The views of a scene show one set of named points, each view turned or mirrored, shifted and resized as a whole, with a little noise and some points left out.
In the rows, 128 means zero.

Scene 1
View 1
K765: [115 143 117 151 163 130 107 123 109 127]
K749: [111 124 121 137 143 127  92 122 133 112]
K221: [107 111 111 177 160 149  67 125 136 105]
K865: [118 143 123 123 147  97 105 138 133 115]
K299: [119 131 112 182 164 161  85 111 104 117]
K847: [128 139 118 142 137 140  88 115 113 107]
K905: [128 139 116 141 132 139  76 117 121  99]
K875: [143 167 119 147 150 121  97 124  99 109]
K57: [129 155 117 151 157 129 106 122 101 121]
K368: [118 130 114 164 155 151  86 114 111 113]
K578: [138 163 118 143 147 128 104 119  93 114]
K700: [143 147 119 117 115  98  62 133 146  77]
K130: [115 137 117 140 147 146 111 112 103 126]
View 2
K368: [120  89 124 151 111 134 132 135  87 196]
K578: [ 97 145 125 142  95 119 155 167  86 170]
K749: [136  94 117 126 127 116 121 142  81 180]
K865: [137 124 108  97 136 106 135 163  67 150]
K905: [118 107 115 129 101 107 120 141 112 189]
K130: [122 116 126 167 109 132 145 146  66 185]
K299: [ 87  79 138 159 101 161 152 141  96 201]
K57: [101 126 129 140 109 134 156 162  78 169]
View 3
K865: [114 134  38 114 176 141 151 133 137 104]
K700: [119 145  57  94 174 109 174 192 160 118]
K221: [ 90  69 115 138 190 206 155 183 106 140]
K905: [105 122 112 130 167 144 147 193 126 117]
K57: [ 95 149 112 141 183 158 129 125 121 112]
K368: [ 91 109 130 150 177 183 135 160 103 120]
K765: [ 92 134 102 149 180 171 126 119 114 108]
K299: [ 84 110 153 158 183 195 129 150  99 127]
K847: [106 131 112 141 166 148 135 170 122 110]
K875: [ 94 171 117 124 188 141 140 136 138 121]
View 4
K221: [135 110 132 127  94 151 112 142 146  75]
K700: [112  99 120 140 122  97 153 125 156  94]
K905: [127 118 134 127 124 126 133 137 152  93]
K847: [132 116 138 128 124 129 134 136 144 100]
K57: [134 118 145 144 116 122 135 129 136 105]
K130: [145 110 149 124 125 142 131 138 129 112]
K368: [140 119 144 127 112 145 120 141 139  94]
K578: [138 126 152 144 125 121 137 130 133 114]
K865: [127  84 132 141 111 115 147 122 133 110]
K765: [141 108 149 137 112 138 131 132 126 109]
K875: [132 125 148 151 119 117 138 127 137 110]
K749: [134  95 136 128 118 133 137 132 134 106]

Which points are out of place in each view (at most two, in the order of its rows)? Write - if all are in place.
view 1 | K700
view 2 | K368
view 3 | -
view 4 | K57, K749

Scene 2
View 1
K575: [157 205 136 128 168  82 167 119 146  95]
K416: [156 129 151 104 141  86 146 194 134 121]
K253: [165 203 156 125 159  81 171 140 149  97]
K562: [110 119 139 136 177 113 140 130 116 110]
K428: [123 145 142 118 142  99 156 159 148  92]
K838: [134 148 163 129 161 106 153 146 133 103]
K468: [142 111 211 148 181 132 147 138  89 115]
K806: [109  98 135 121 161 110 134 153 118 117]
K935: [145 154 173 124 152 102 161 154 137  97]
K379: [133 147 210 137 148 133 169 148 137  75]
K78: [128 176 115 123 171  86 157 126 142 101]
K56: [140 134 186 141 167 116 151 141 114 106]
View 2
K806: [137  99 130 141 144  80 118 125 155 156]
K56: [144 117 111 117 151 105 112 119 146 133]
K428: [131  98 117 144 140 105 123 124 120 146]
K935: [136 111 115 129 146 113 116 126 121 129]
K838: [141 106 113 128 146 111 121 125 132 136]
K78: [141  80 112 129 132 127 139 130 133 155]
K416: [128 102 146 153 149  86 103 147 139 135]
K575: [144  86 104 115 135 147 139 132 119 136]
K562: [144  99 117 125 143  95 128 119 159 157]
K253: [139  95 109 119 137 144 128 139 110 122]
View 3
K838: [137 143 114 119 122 151 100 123 126 112]
K428: [140 137 104 126 138 146  79 115 127 113]
K468: [129 144 137  86 123 144 123 118 110 104]
K935: [128 127  81 126 121 149  97 119 122 110]
K562: [150 154 147 111 137 146  96 124 136 113]
K379: [124 152 104 103 101 161  99 119  91 122]
K806: [148 144 143 102 159 139  92 113 127 104]
K253: [129 124  82 144  96 158 105 131 149 113]
K416: [126 111  97 110 156 135 110 106 125  94]
K56: [133 147 129 102 115 150 114 124 116 108]
K78: [150 136 115 143 124 155  86 130 165 114]
View 4
K78: [134 100 141 134 109 144  96 124 129 116]
K575: [137 101 152 107 110 145 101 138 106 122]
K379: [ 90  70 138 121 157  93 127 131 112 128]
K806: [ 93 101 113 179 131 120 113 110 148 130]
K253: [122  99 150 102 111 140 117 138  97 136]
K935: [ 96  93 135 125 127 119 126 130 112 135]
K468: [ 75 105 116 153 153 100 105 131 114 139]
K416: [ 82 108 121 148 110 133 147 119 119 157]

Which points are out of place in each view (at most two, in the order of its rows)? Write - if all are in place.
view 1 | K468
view 2 | K416
view 3 | K935
view 4 | -
